A landscape with many valleys, sampled at points; each row gives a point and its height.
From any point a ball rolls to the lowest of the 6 points nearest to it. It stops when none of these is lower. Distance is the straight distance between rows; heights are no part of it.
Gisa: [  9  -2   5 -26  10 -27  -7  18  12 -11  34  21 -16  14  -9   4 -14  10
 -34   7  -8  -8  11  -4  17  13 -11  -4 -30   3   4 -15]  (h 168)
Kele: [-25 -14  -3   6 -14 -31 -23  22   5 -24  14   0   1  21   7 -11 -26   8
   1   6   0 -24  10   1 -20  -7  35 -13 -48  -8  10 -10]  (h 313)
pagem: [  5 -12 -11  -7   6 -32  -5  19  16 -16  22  14   0  16   0  -5 -18  15
 -10  -6  -3  -8  12  -5   4   9   1   3 -27   0  13  -9]  (h 293)
labib: [ 13   3  -2   1   6  19   1 -18 -15  19 -13  29  15 -11  -6  17  34 -13
 -11   0   7  22  -5  10  23  22   2   4  25 -19  -9 -12]  (h 409)
Fop: [  1 -13  -8   1  -5 -11  -9  -6  24  -7 -15 -24   9  23  17 -16   1   6
   8  -6 -10   5 -21 -21 -22  -5  20   5  -3   3   9  32]  (h 387)
Mulut: [  1  -3  10 -20   1 -36 -27  25  14  -2  32  26  -9  21 -11   0 -22   4
 -31   1 -20 -12   0  -9   4  11  -5  -1 -36   2   2  -8]  (h 203)
los: [ -4  24  -2 -17  -4  14  -1 -13 -16   7  15   6 -14   4  -7  17  13 -14
 -15  20  12  -6   4  18  20  -7 -19 -16  -3  -8 -20  -5]  (h 440)
mano: [  9 -18  -7  -3  -1 -18  -8   6  16   5  -1  -2  11  10  10 -19  12  20
 -10  -6  -4   8 -12 -15  -9  23  14  13  -3  -7  17   0]  (h 443)
Geg: [-11  24  -3 -13   1  -2   2  -1  -9   1  19   0  -9  11   0   9  -4  -9
 -16  11 -14 -14   3  12  11 -14 -19 -18 -12   2 -14  -3]  (h 272)
ful: [  9  21  -5 -15  -3  17  -7 -16  -7  18  -1  -9 -12  -1  -1   6  22  -9
  -5   6  -1  -2 -15  -1   7  -6 -15  -7   3  -5 -23   7]  (h 335)
Refe: [ -6  -1  13  36 -16  42  22 -16 -17  11  -5 -21   5 -12  -3   0  -5 -12
  26   8  20   1  13  11  -4 -24  -6   1  26   6  -5   7]  (h 240)
veg: [-10   6  -2  -2   5  -8  14   8 -14 -17  16  21  -6   5 -16   0  -4   1
  -3   0  -1  -1  18  10   9   3  -3  -1  -3   6  11 -11]  (h 139)
fuf: [ -4   5   0  -3  -6  -9  -2   9  16  -7   0  -7   0   8   7  -5   0  -7
  -6   1 -23 -17  -6  -9 -18  -7   1 -11 -14   8  -5   6]  (h 251)
Bak: [ -2  -8  -4  -6  -4 -20  -8   8  29  -8  -6  -4  -1  14  16 -21  -6   8
  -2  -4  -9  -7  -6 -16 -23   5  13  -4 -15   1   9  11]  (h 317)
Ris: [  9   3   7  -1  -6  23   5 -19  -1   9  -8 -12 -12  -3   1  12  24  -7
   7   9  -5   7 -13   1  -6 -14   2  -9  22   1 -15  21]  (h 413)
Luf: [-30 -14 -20  44  -3   8  16   0 -21  -4  -8 -15  14 -32   2   8 -30  23
  32 -13  20  10  33  15  -7 -12  11  11   8   0  15 -14]  (h 310)
piboz: [  9  -8   1 -16  14  -9 -10   7  -8   6   3  20  -8  -2  -7  -3  -2   8
 -17  -1  -2  10   6   6  16  27 -12   8   6  -8  10 -19]  (h 355)
Rasar: [-17   5  -2  12 -10  12  18  -7 -13 -14   8  -4   1  -8   8   5 -17   6
  24   0  17  -7  29  21  -3 -16 -14  10   7   9   2  -5]  (h 305)
sagir: [-27 -16 -13  25 -10  -3   7   7   1 -26  -9 -16  13  -9  -3  -7 -30  20
  16 -10  21 -16  18   6 -17 -10  14  14  -8   4  11   4]  (h 471)
tamu: [-15 -14  -7  20  -3 -13  13  12  -5 -18   0   1   5  -7   5   0 -23   7
  16  -9   8  -6  17   4 -10  -1  12  11  -8   8  18 -18]  (h 352)
Tov: [  4   0   3 -16  -6 -17 -19  12  21  -6   8   1  -8  17  13 -11 -11   6
 -16   5 -17 -15 -10 -15 -13   4   2 -14 -23   8   2  -1]  (h 295)
muki: [  6   9  -1 -24  -3  -5  -3   5  -2   2  16  26 -12   1 -10  12   2 -17
 -15   0   6  -4   9  15  18   7 -12  -2   1   2 -11  -8]  (h 373)
tema: [  0 -11   2  21  10   4  14  -4  -5  -5 -15 -14   8 -15   1  -1  -4  -1
  25 -14  11   4   2   2   0  -2  10   8  16   7   5   4]  (h 466)
Nof: [ 16 -14   3  -1   4  -2  -2  -2  18   0 -15 -27  -5   5   7 -13  10   8
   0  -8 -16   3 -18 -27 -20   5  12   8   7   4   3  13]  (h 298)
sil: [  4  15   5   2  -2  33   9 -22 -13  11 -14   1   6 -11   1   9  31 -15
   8   3  15  11   0   9   4  -8  -7   7  22  -7 -15   8]  (h 275)
fipi: [  7  13   3   4   6  14   3 -22  -6  13 -13   7   4  -4   4   4  26  -6
   4  -1   7   9  -3  11   5   4   6   1  23   1  -6   0]  (h 300)
Sar: [  5  -1   4  14   1   9   9 -13   7   3 -26 -25   1  -6  -5  -2  12  -5
  12   1   1   5 -14  -2  -6 -16   9   6  20   3  -2  17]  (h 554)
Vutut: [  2  -2   1  -9   0 -19 -24  16  17  -2  26  10  -8  21  -2  -8 -18   5
 -24   4 -20 -13 -10  -9  -1  10 -10  -8 -32  -7   3  -9]  (h 230)
Nuvoz: [ 13 -14   0 -14   6 -28 -26  20  28   6  10  15  -2  30   8 -15 -10  10
 -26  -5  -6  -8  -3 -14  -2  25  -1  13 -12  -4  15  -1]  (h 308)
Gevu: [-5  1 -6  1 -4 -3  8 -5 10 -6  3 -4  3 -8  3 -7  2  1  2 -9  6 -5 -3 -1
 -6  5  8 -4  5  7  1  4]  (h 713)
Dedok: [  3  -4   5 -13   5 -10  -3   0   5   5  -1   2   0   0   5   3   3   9
  -3  -5  -7   4 -10 -12  -4  12   4   9   1   2   6  -6]  (h 535)
sobiv: [ 13  -1   3 -27  16  -1  -5   3   3  13  15   6 -16   7  -3   9   6  -2
 -26   3  -5   0  -2  -4  22  15 -10   6   1  -7  -5 -11]  (h 527)
zof: [-12   2  -4  16 -14  -2  15   7   4 -22   6 -22  -8 -15  10   1 -20   6
  23   0  14  -7  14   6 -20 -29   5   0  -8   5   9  -3]  (h 444)
sotis: [  2   5   5   7  -9  24  15 -14  -5   2  -3 -28  -8  -8   8   0   6  -8
  18  12   6 -11  -2  -6 -12 -28  -2  -8  20   5  -1  13]  (h 777)
Figek: [  2   7  -1   2   4  18   2 -17  -2   9 -19 -15  -3  -2  -3   6  25  -7
   7  -4   0   5  -2  -8  -1   2  -1   3  27   5  -6  16]  (h 512)
Zago: [-14  -3   8  -3   3  -4  11   3 -29 -15  11  26   1  -7 -15  13  -1   0
   2  -1   9   2  26  26  28   8  -8   5   2   4   2 -25]  (h 225)
Gov: [ 19  -9   7 -24  18 -16 -29  14  18  19  14  14  -5  17   4 -13  -4  13
 -38   1  -9  -2  -7 -12   5  20 -11   5 -20   0   0 -10]  (h 323)
Bigep: [ -4 -10 -10  20   8  -5   6  -3   4   1 -20   3  11 -18  -2 -10   6   9
  11 -15  -2  18   4  -2 -13  15  13  14  26  -1  13  -4]  (h 312)
sedo: [ 13   6  -4 -16  15   2  -8  -9   5  18   3   5  -4   5   1   2  10 -10
 -13  -1  -3   9 -12  -2  11  21  -6   2  14  -4  -9   2]  (h 572)
miduv: [ 17  15  -9 -23   9  20 -13 -18  -8  21   0   0 -15   5  -3  12  24 -14
 -17   7  13   3  -7   7  14   0 -11  -5   5 -14 -27   6]  (h 424)
Tam: [-14 -13   3   3  -5 -33 -28  29  12 -21  30   6   1  22   1 -18 -31  22
 -11  -5  -5 -19   8  -6 -11   8  15  -5 -49  -2  14  -9]  (h 290)
zep: [  7 -13  -6  -6   8 -14  -3  10  -9  -7  16  30  -3   1 -19   7  -7  21
  -8  -9   1   6  19   7  21  23   0  11   2   0  12 -21]  (h 236)
zam: [ -2  10  -5  15  -3  15  15 -10 -17   4 -23  -1  10 -23  -5   7   8  -8
  28  -4  13   9  19  23   1  -5  -3   7  27   3   4   3]  (h 188)
dol: [ 11 -13   2  -8  14   1  -6  -1   7  13 -14   5  10  -3   2  -5  11   3
  -7  -7  -7  22  -9  -1  -1  26   4   0   8   2   8  -6]  (h 360)
bikiv: [  0   1   5 -11  -1 -18  -6  10  17  -2   2 -10  -2  15   9 -14  -6   7
 -10  -1 -23  -2   1 -12  -9  11   0   4 -18   5   7   7]  (h 342)
Tunu: [ -9 -19  -1  38  13  17  15 -15 -20  17 -34  -4  31 -19  -6   1   2  -1
  30  -1   7  32   6  -5  -6   9   4   8  34   2  -3   1]  (h 419)
Bod: [  0  12  -4 -27  13   8 -15 -10 -10  10  18   9 -24  11   2  15   5 -18
 -27  11   3  -8  -5   0  21   1 -25 -13 -16  -6 -29   0]  (h 363)
sepe: [-13   7   2  -7 -19  -8   5  23  12 -19   7  -7  -1   5   4  -4 -14   3
  -5   6  -5 -15  -1  -2  -9 -14   1 -17 -33   8  -4   7]  (h 219)
nitef: [ -5 -18  -8   1   8 -16  -4   5  17  -3  -9   1  16   0  -1 -13  -5  18
   5 -15   9   6   0  -6 -16  21  17   6   2  -6  18   1]  (h 418)
Gurum: [ 10  14   5 -18   8   0 -20  -2  10  12  14   1 -18   2   9   0   6 -10
 -22  12 -10   4 -12  -8   5  -7 -22 -10 -23   2  -9   4]  (h 304)
rupa: [ 23 -21  -3 -13  16  -9 -19  13   7  15  13  28  -2   1 -14 -14  -1  10
 -28  -7  -6   9 -10  -4   4  36  -2  14   1  -6  15 -18]  (h 351)
Paga: [-21   6   1   5 -18 -11  -6  17  12 -16  -2 -14  11  13   2  -9 -21  10
  -1   5  -8 -22  -9 -13 -12 -30  16 -23 -45  10   5   6]  (h 239)
pemur: [ 17 -10  -9  11  15  11   2 -14  -4   9 -23   6  13 -18  -1  -4  18  -8
   4  -7  -4  31  -8   2   4  25  10  -2  37  -5   7  -7]  (h 309)
nit: [ -3  16   6 -19   4  -7  -1  10  12  -1  21  13  -9   4  -5   3  -6  -9
 -22  13 -18 -14  -7   1   8  -8 -24 -17 -19  -5  -6  -3]  (h 252)
Dem: [-10  11  -5   0   3  10  13  -6 -27  -3   4  26   0  -8 -16  14   9 -12
   7   9  21   6  26  37  28  15 -13   2  19  -9 -14 -19]  (h 296)
Dutep: [  1  13  10 -20   4  -6  -5   6  11  -3  15   7   2  15  -3   6 -13   0
 -29  15 -28 -13 -16 -25   7  -8 -22 -22 -30   5 -14  -4]  (h 287)
fili: [-10  -1  -2  20  10   2  17   0  -6 -12  -6   2  15 -13  -2   0  -6   6
  20  -7  13  16  13  12   2   8   2   8   3   2   5 -10]  (h 268)
ligur: [-14 -12 -11  27   2 -10   8   5  -1  -6 -17 -19  19 -12   6  -2 -23   9
  25  -9  13   3  21   6 -21  -3  17   7   2   0   4  -2]  (h 610)
koz: [ -6 -14   8  -4  -6 -28 -11  16   4 -20  19  16  -7  10   5   1 -19  12
  -1  -5  -5 -28  14  -6  -7   5   7  -1 -33   5  17 -10]  (h 277)
Zap: [ 12 -17  -7  -5   4 -14  -7   8  10  -2 -11  -5  16   1   7 -17   8   9
  -8 -15  -7  12  -9 -15 -15  24   4  20  13   0   8   1]  (h 414)
Vog: [-11  10  -5  12 -16  -1   6   7   9 -11   3 -21  -2   0  11  -9 -20   0
  15   6  -3 -15  -1  -7 -20 -28  13   2 -15  11   6  10]  (h 431)
Tuvav: [ -5  -2   0  34  -7  32  20  -6 -29   7 -20  -9  12 -21 -11   0   0   0
  29  -7  14   2  15  15  -2 -11   4  12  26  -1  -3   6]  (h 212)
Dasor: [ -7   8   3   5 -14   5  -1   1  11  -3 -18 -22   3   4  12  -2 -10   1
  17  -4  -4  -3  -1 -11 -16 -16   8   2  -2   9  13  16]  (h 621)
Sidaf: [-14  11   5 -11 -13  -7  -4  19  10 -14  -3 -17   0  12   9 -13 -14  -3
 -11  19 -21 -21 -22 -24  -8 -27  -2 -19 -34   7  -3  12]  (h 137)
votik: [  0   2  -3   8   7  -2   7  -2 -12  -3  -2   5   4 -11  -5   5   2 -11
  12 -10   0  23  15   4  12   9   2   7  19 -10  13  -6]  (h 253)
Zifiv: [ -5  11   1  -7  -7   9   3 -11   3  -6   6 -11  -8  -1  -4   1   4  -8
   0   5  -4  -8 -11   5  -6 -17  -2 -13   9   8  -8  15]  (h 551)
sakam: [ -9   9   5 -23  12   1  -1  -1 -17   1  19  26 -19   8  -6  15   4  -8
 -22  13   3  -7  13  15  26   9 -22  -6  -4   0  -6 -12]  (h 427)
nibu: [ 15   5   7 -22  11  17 -13 -13   6  15  -8 -18 -24   5  10   6  25 -11
 -12  13 -14   1 -26 -22   4  -5  -6 -12   4  -2 -21  16]  (h 245)
mefi: [  1   3   5 -21   2 -13   0  12   8  -6  32  20 -15  10 -13   7 -20  -9
 -25  16 -12 -14  11  -1  14   4 -20  -5 -24   3  -6 -20]  (h 216)
vufiz: [ -4  15   7   5 -11  31  10 -18 -26  13  -8  -1   5 -11  -2  14  13 -19
  17   2  13   3   6  21  16 -13  -6  -6  19  -1  -9   4]  (h 334)
Totot: [  0  13   2  -7 -10   7  10   3   2  -4   3 -19 -11  -4   2 -10  -6  -2
   6   9  -9 -13 -18 -11 -10 -31  -4 -10  -8  10 -10  22]  (h 303)
Godir: [ 23  -7   5 -29  26  -1 -21   0  27  19   9   1 -15  19   9   0   6  -3
 -35  -1  -3   7 -21 -20   3  23 -12   1 -18   0  -8  -3]  (h 378)
feko: [-10  13   6 -17  -8 -23  -1   7   3  -7   9  -1  -2   4   0  -3 -14  -6
 -22   6 -18 -19  -5  -5 -11 -11  -4 -10 -22   0   0  -8]  (h 238)
dev: [  7   1   8  14  -2  36  12 -22 -11  10 -12 -13   6  -5  -3  11  17 -10
  21  -2  10  11  -5   8  -6 -16   5   2  34  -4  -8  13]  (h 258)
vep: [ -5  13   4  -2  -7  14   8  -3  -9   0  -3 -22  -4  -6   5   0   6 -10
  13  -3   6  -2 -10   3  -2 -16 -11 -12  14  10  -5  12]  (h 643)
sida: [ 29 -12  -2 -20  14   1 -15  -8   5  23  -5  14   1  -3   1   4   9   0
 -23  -8   1  18 -18   2  20  29  -4   4  10  -9   3 -14]  (h 487)
borel: [ 11   1   3   3   6   3  10 -18  10   7 -14 -24  -6  -4   8  -9  17   5
   4   0  -1  12 -17 -12 -12  -3   2   0  22   4   8  21]  (h 371)
ravif: [  6  17  -3  -6   3  17   1 -14 -11  13   0  -4  -7  -6   4  10  22 -15
  -1  -2   8   6   1   5  11   6 -11  -9  12  -1  -9   7]  (h 559)
Gufe: [ -2  -2   6 -12   5 -15  -2  16   5 -18  17  27  -8   4  -3   3 -24   2
 -21  -8  -7  -4   8   8   9  14  -6   2 -23  -6   8  -6]  (h 307)
netag: [ 17   7 -16  -4  24  22 -10 -25 -14  26 -22  10   0  -5  -5  27  49 -15
  -4  10  16  18 -23   7  13   9 -14   7   9 -23 -30   7]  (h 327)
Dubig: [ 14  -1   9   7   0   1  -5 -13  14   2 -19 -31  -3   2   3  -7  16  -4
   8   1 -16   8 -21 -23 -24 -10  11   7  19   6  -3  33]  (h 88)
Zop: [ -7   6   6  15 -10  22  12  -4   0  -4  -2 -21   6 -13   6  -5  -6   3
  20   5   3  -4   1   6 -11 -21  -2   1   9  14  -3   4]  (h 681)
gusu: [-12 -14  -3   1  -6 -15 -19  19  22  -5   2  -6   6  16   8 -18 -16  18
  -2  -6  -6 -14  -3 -17 -17   9  20   0 -32  -7  16   2]  (h 333)
Nuze: [-20   0  -4  20  -6  -1  17  -3  -5 -10  -4 -14   6  -7   8   3 -14   2
  21   8  11   2  13   2  -2 -14   2  11   8   7  14  -1]  (h 459)
Suk: [ -7  -3   7 -12  -7 -35 -19  24  22 -13  24  18   3  17  -1  -9 -17  14
 -21   6 -11 -24  -2  -8  -4  -8   5   5 -45  -2   6  -9]  (h 241)
Vitum: [ 13 -12  -2  -5  19  -8  -2   3  -8  13  -6  33   9 -12  -9 -11   9   7
 -11 -13   3  19   9   1  17  35   1   6  13 -12  16 -25]  (h 292)
mabed: [  4 -13  -8  -8   7 -20 -17  13  10  -5   5   5   2   7  -3 -10  -5   9
  -9 -10   0   7  -4 -11  -7  17   9  12   0  -3  23  -4]  (h 468)
kel: [ -7  -5  -4  31  -3   1  25   2 -13  -9 -11  -6   8  -8  -5   5 -15  13
  22  -8  12  -4  17  17  -8 -10   6  14  11   9   6 -10]  (h 311)
Fezab: [  9  -7  -7  12  13   1  -3   2 -29  17 -30  57  24 -21 -14   4  21  -9
   2  -5   5  35   0   7  19  30  15  -1  28 -34  -5 -17]  (h 477)
sut: [-13 -22 -12  15  -8  -8   0   5   6 -12  -7  13   8  -9  -2  -9 -12  17
  10 -12  11   2   6   2   1  15  13   9   4   3  20 -17]  (h 395)
bofem: [-13  -6   7  38 -13  23  24  -4 -14  -1  -8 -12   8 -17  -5  -1 -13   0
  30   2  14  -5  21  16  -8 -25   1   5  13   5  -3   5]  (h 282)
dunop: [ 12  11  16 -21   4   3  -9  -1  17   8  -1 -18 -18  13  10  -2  11 -10
 -18  14 -25  -2 -34 -31 -14 -15 -13 -12 -12   1 -15  22]  (h 263)
Vimu: [-14 -11   1  -3   8 -22  12  13  -8 -21  18  26  -9  12  -5   2 -10  14
   2 -10   6  -6  25  11   6  12  -5   5 -11  14   9 -19]  (h 217)
dorus: [-10   9  10  30 -23  16  26  -1 -16  -2  -9 -25   3 -14   3  -4 -23   4
  33   5  12  -7   7   7 -11 -33  -3  -1  -1  10  14  10]  (h 350)
Ramog: [  2 -10  -5   8  -2  -6   8   1  19  -6 -19 -22   9   6  11 -12  -2  12
   4  -4  -9  10 -11 -15 -14   2  13  12   4  10  10  21]  (h 434)
pevo: [  3  -1  -2  -3  16  -4   5   2 -19   5   5  35  -1 -10 -11  12  -1  -2
   5   2  17   8   8  24  21  30  -2   6  17  -1   6 -25]  (h 153)
Pak: [ -5   0  -3  19 -13 -14  -5  12  20  -6 -11 -20  12   8   8 -10 -10   2
  18  -9   3 -13  -4 -10 -22  -8  14  -1 -16   9   5   8]  (h 379)
vozop: [ 10   6  13  -1 -14  12   4  -5  10  -4 -10 -32  -4   0   4  -2  11  -6
  14  10 -20  -2 -20 -20 -22 -29   6   4   0   7  -7  28]  (h 218)
Tozof: [ -4   5  -2 -12   0   0   5  -3 -15   6   1  17  -4  -6 -11  11   8  -6
   6   0   7  -1  12  21  19   9  -2  -6  12   1  -5 -17]  (h 243)
Bufol: [  0 -20   9   2   0 -34 -26  27   5 -19  29  27   1  18 -15  -4 -23  22
 -12  -6   0 -18  13   8   7  20  12   8 -27  -6  19 -11]  (h 328)
tipid: [-11  21  -1  -2  -8  20  18  -6 -32  -7   3  17   1  -6  -6  24   6  -5
  11   9  14  -1  33  31  22 -12  -9  -8  14  -5 -11  -8]  (h 525)
safi: [-10   0   3  22 -12  25  24 -11 -26   4 -11  -7  10 -21   0  12  -4  -8
  26  -2  13   1  10  26   6 -17  -5   2  23   2  -3 -12]  (h 227)
vel: [ -4  -9  -6  16   3   5  12  -3   5  -4  -6 -23   4 -10   5  -6  -9  10
  18  -5  -1   0  -5  -4 -20 -16   9   8  11  10   3  12]  (h 805)
sikun: [-16 -14 -10  16  -9 -20   0  13  12 -16  -6 -21   2   2   4  -1 -23  10
  17  -5  12  -8  16   2 -20  -7  27   4 -17   2  19   4]  (h 366)
pigut: [ 37 -22   3 -22  18 -16 -30  18  21  29  16  18  -1   8  -1 -17   1  23
 -37 -10   0  23 -21 -19   9  33  -1  21  -7  -4   2 -15]  (h 359)
palet: [  2   2  14  31 -16  41  18 -24 -19  13 -22 -21  -4 -11  -7   6  10 -17
  31   1  12   5   7   9 -11 -35   3   3  37   3 -10  20]  (h 261)
reli: [ -4  -5 -11  10  15   5  15  -3   3   6 -22  10  22 -24   4  -6   7   2
   8 -17   8  21   5  11   8  17  -2   6  21  -3   7 -11]  (h 288)
gid: [ -4  19   8   2 -25   9   1  11  10  -9  -8 -29   1  14   4 -14  -5 -14
 -14  20 -30  -9 -35 -29 -18 -40   2 -21 -19  11  -8  17]  (h 316)
Bam: [-11   2   0  -7 -19 -21 -10  19  20 -18   0 -13  13  24   8 -15 -12   5
  -3   6 -18 -17 -14 -15 -23  -6  21 -12 -38   4   3   5]  (h 289)
nasu: [  6  17  -4   3  -2  38   6 -29 -24  22  -6  15   3  -9 -12  23  36 -21
   5  10  29   3   9  19  21  -4 -15  -5  18 -19 -15  -6]  (h 347)
tetif: [  0  -6 -10  -7  14 -11  -7   4  -5   5  -4  26  10  -9  -4  -2   0   8
  -3 -15   2  11   1   2  12  29   9  15  17  -6  12 -23]  (h 143)
zese: [ 12   9   8 -28  11   5 -13  -5  -1  12   8   4 -16  11   6   9  12 -13
 -23  13  -8  -7 -15  -1  15  11 -18  -3 -12 -11 -22   1]  (h 397)
Zir: [ 14  -2   0  -8  18  10  -7 -13  -4  24 -15  20   7  -6   0   2  29   1
  -7  -4   9  26 -11  -2  13  30   5  -1  13 -15  -7 -13]  (h 367)
Salig: [ 10 -16  -3 -10   7  -4 -11  10   1  10   2  21   4  -9  -5  -6   4  16
 -15  -4  -2  12  -4  -3   6  28   5  11  16  -3  12 -20]  (h 138)
Ridi: [ -9  -3  11  35 -29  33  31 -11 -22   5   0 -18   6 -18   7   6 -13 -19
  31   6  21  -9  15  19  -8 -36  -9  -3  17  -1  -7   3]  (h 259)
Gusan: [ 14   4  10  15 -13  28  12 -27 -15  15 -16 -20  -8  -5  -5  16  23 -19
  17   4  10   3  -7  10  -5 -22   8  -4  29   1 -17  21]  (h 402)
las: [-10 -12 -15  12  10  -9   6   8 -34 -12   0  43   1 -12 -26   4 -12   1
   3  -6  12  14  31  21  35  26  -4   7   3  -8   7 -33]  (h 364)
zinog: [-10  13  -1   8   2   6  21 -13 -23  -8   8   2  -6  -4  -2  14  -8   0
  11   0   4   8  14  22  19  -5  -7  -1  10   2  -5  -6]  (h 343)
vimik: [  5  18  -3 -20  -4 -10 -10   7  21   4  -1 -23  -6  17   7 -11   0  -8
 -18  18 -26 -13 -31 -23 -11 -15 -18 -13 -27  14 -13  13]  (h 237)
degi: [ 13 -12  -5 -18   8 -22 -11  16  12   6  25  18  -8  14  -2  -4 -13  17
 -18  -9   0   0   7  -6   2  10  -1   5 -22   2  12 -10]  (h 246)
Ginuf: [ 13   7   7 -10   4  -4  -7  -2  17  -1  -2  -6  -6  11  13  -2   6   3
 -15   8 -13  -2 -22 -17 -14  -4 -16  -4 -17  -2  -3  13]  (h 291)
zup: [ -5  14  -5  -6  -7  -8   1   4  -8 -11  18  13  -1  -6  -4   6   0   0
  -2   3  -7 -11   6  12  17   2 -20  -2  -7   2  -4  -4]  (h 244)
kog: [ 23   7   6 -18  10  -1 -15 -10  23  13  -7 -25 -14  15   8  -8  13  -9
 -23  12 -25  14 -27 -25  -3   6  -9  -9  -5   0  -7  21]  (h 302)
ziga: [ -1  -6  -2  -1   3 -17  -5   5  17  -3  -4  -5   2   6   2   0  -6   6
  -1  -8  -7  -1   3 -13  -8   4   2   4 -17  13   8   8]  (h 391)
Ronur: [-11   5   0   7   1  -8  11  -1  -8 -16   9   1  10  -8   1   1 -14   8
  10  -2   7  -7  10  14   3  -8  -4  -1  -6   8   4  -4]  (h 226)
lar: [ 19   4  -6 -21  18   6 -14 -10   8  25  -4   7 -12  11   3   7  24  -3
 -17  -7  -2  11 -20  -5  20  19  -3   3  10 -10 -12  -3]  (h 488)
kapun: [-22  -7 -10  29   0 -14  13  -3 -23 -14  -4  19  11 -22 -12   1 -20  17
  19 -14  12   6  34  20  12   6  -6   6  16  -3  14 -24]  (h 280)
Tuge: [  5 -19   6 -14  -6 -27 -29  23  19  -5  27  20  -8  16  -8 -15 -20  19
 -24  -6  -6  -9  -4 -13  -6  15  11  14 -33 -14  18  -6]  (h 231)
Vuvo: [  0 -13  -7   9  -1 -15 -10   9  19  -5  -7 -11   2  11  12 -12  -6   6
   4 -11  -2  -3  -7 -10 -11  10  17   7  -9   1   9  10]  (h 386)
vizak: [-13   7   0  -7   2 -13  -3  15   8 -20  25  11  -1   4  -2  -1 -22  -1
  -4   3  -8 -11   8   6   2   9  -5   0 -19   8   2 -11]  (h 214)
punap: [-13   7  -1  13   6   3  23  -2 -30  -7  -1  18   8 -12  -9  11   1  -8
  16  -2  22  -5  32  23  19   4  -8   6  15  -4  -5 -13]  (h 285)
dav: [ -9  25  -1   4 -25   6  15  10  -3 -18   4 -20  -4  -7   1  -9 -15  -9
  12   8  -9 -13   1   7  -6 -42  -9 -17  -9  12 -11  18]  (h 426)
pizit: [-15  -6  -6  11  -7 -19  -1  12   6 -18   5  -4  -5  -1  -5  -5 -18  14
   2  -9   5   0  12   4  -8   3   3   7 -10   2  10  -7]  (h 301)
Tebo: [-11  21   4  -5 -12  -4   6   3 -10 -13  14  -5   0  -1   6  -2 -15  -6
   0   0 -10 -15   3 -10   0 -22  -6 -13 -12  14  -3   8]  (h 269)
nelo: [  1  19   6 -13 -10  16   4 -13  -9  -1   3  -9  -6  -4  -4  11  12 -12
  -4   5   6  -5   4   2  12 -11 -13 -15   0  -9 -14  -1]  (h 439)
nalo: [ 14  -2   9   5  -5  31  -1 -30 -10   9 -13 -26  -3  -4   5   3  26 -21
  12   6   0  10 -13   2 -12 -18  10  -6  28  -3 -15  28]  (h 372)
porep: [ 13 -38   4 -15  12 -23 -17  25  12  16  19  34  -7   9 -11 -11  -6  22
 -19 -10 -10   8  -4  -2   6  31   0  21 -11  -9  20 -19]  (h 381)
Tolu: [-20 -12  -6   6 -14 -20  -8  17  16 -19   1 -14  14  12   9 -11 -22  17
  10  -5   5 -19   2  -8 -12 -10  24 -10 -36  -2   7   5]  (h 278)
pefug: [  9 -10  12  44   2  38  18 -20 -18  10 -32 -17  21 -25  -6   6  13 -16
  38  -7  16  16   3   3 -11 -14  12   8  53   0  -7  19]  (h 306)
biv: [  9  -2  -5  21  -5  25   4 -18 -16  10 -18  -2  17 -18 -10  11  26 -13
  21  -2  13   7   1   8  10  -7   9  -9  35  -9 -10  10]  (h 164)
lasu: [ 10  -1  11  -8   3  -3  -5  -5  11   1 -17 -29 -14  18  14  -8  12  -9
  -9   7 -34   6 -30 -35 -25 -13   9  -6  -1  -4  -8  35]  (h 254)
tun: [  2  10  -2 -15  -1  -2  -7  -5   3   4  12   1  -7   6   3   9   7 -14
  -9   7   2  -2  -5   0  10  -3 -15 -13  -5  -1 -16   3]  (h 368)
lof: [ 12  12 -12   4   0  34   4 -27 -13  19 -11   2   0  -7  -6  21  42 -21
   7  13  15  13 -10   1  10  -9   4  -6  28 -10 -26  10]  (h 248)
Didu: [  8   7   3 -13   6   2   0 -10  13   9  -9 -11  -4  -1  11   0  16  -5
   0  -4  -9  -3 -10  -8   0   4   0   0   8   1   2   4]  (h 588)
pupad: [  0  26  13   2 -13  24  13 -13 -14   4   8 -12 -10 -19   0   7  -2 -18
  10   5   5 -12  14  15   3 -30  -7 -15  10  12  -8   3]  (h 793)
nenel: [ 15   3  11  -2  -6  17   2 -12   9   1  -6 -32 -12   9   9  -6  22  -9
   1  11 -14   1 -27 -22  -9 -18   6  -3  16   6 -12  31]  (h 208)
Vuz: [-28 -18  -7  12  -2 -23 -11  26   7 -21   6   2   2   8   6   0 -30  20
   9  -9  10 -26  22   5 -16   0  20   4 -33  -8  17  -9]  (h 336)
pabel: [ 11   8 -17 -16   9  19  -7  -8 -15  15   5  21   2   2  -7  24  28 -14
 -12   9   8   9  -4   9  25   9  -6  -2  10 -14 -21  -6]  (h 526)
zakop: [ -5   4   2   0  -2  13  12 -15 -16   8  -5  18  13  -5  -6   7  24  -7
   8  -2  12  12  14  20   6  10  -6  -3  29  -1  -3 -10]  (h 215)

Where does a ball stop that starts at each point below?
mabed -> Sidaf
muki -> Salig
dorus -> biv
Zop -> biv
zese -> Gisa
miduv -> Dubig

Call two points neighbours if one is among the 6 nearest of the other. Go from one point of each pair to the other, from neighbour to neighbour, staying as low as possible. Name the highest point that can't be avoided.
biv and Dubig -> dunop
veg and Gisa -> mefi
Sidaf and Gisa -> feko
veg and biv -> Tozof
veg and Salig -> Zago
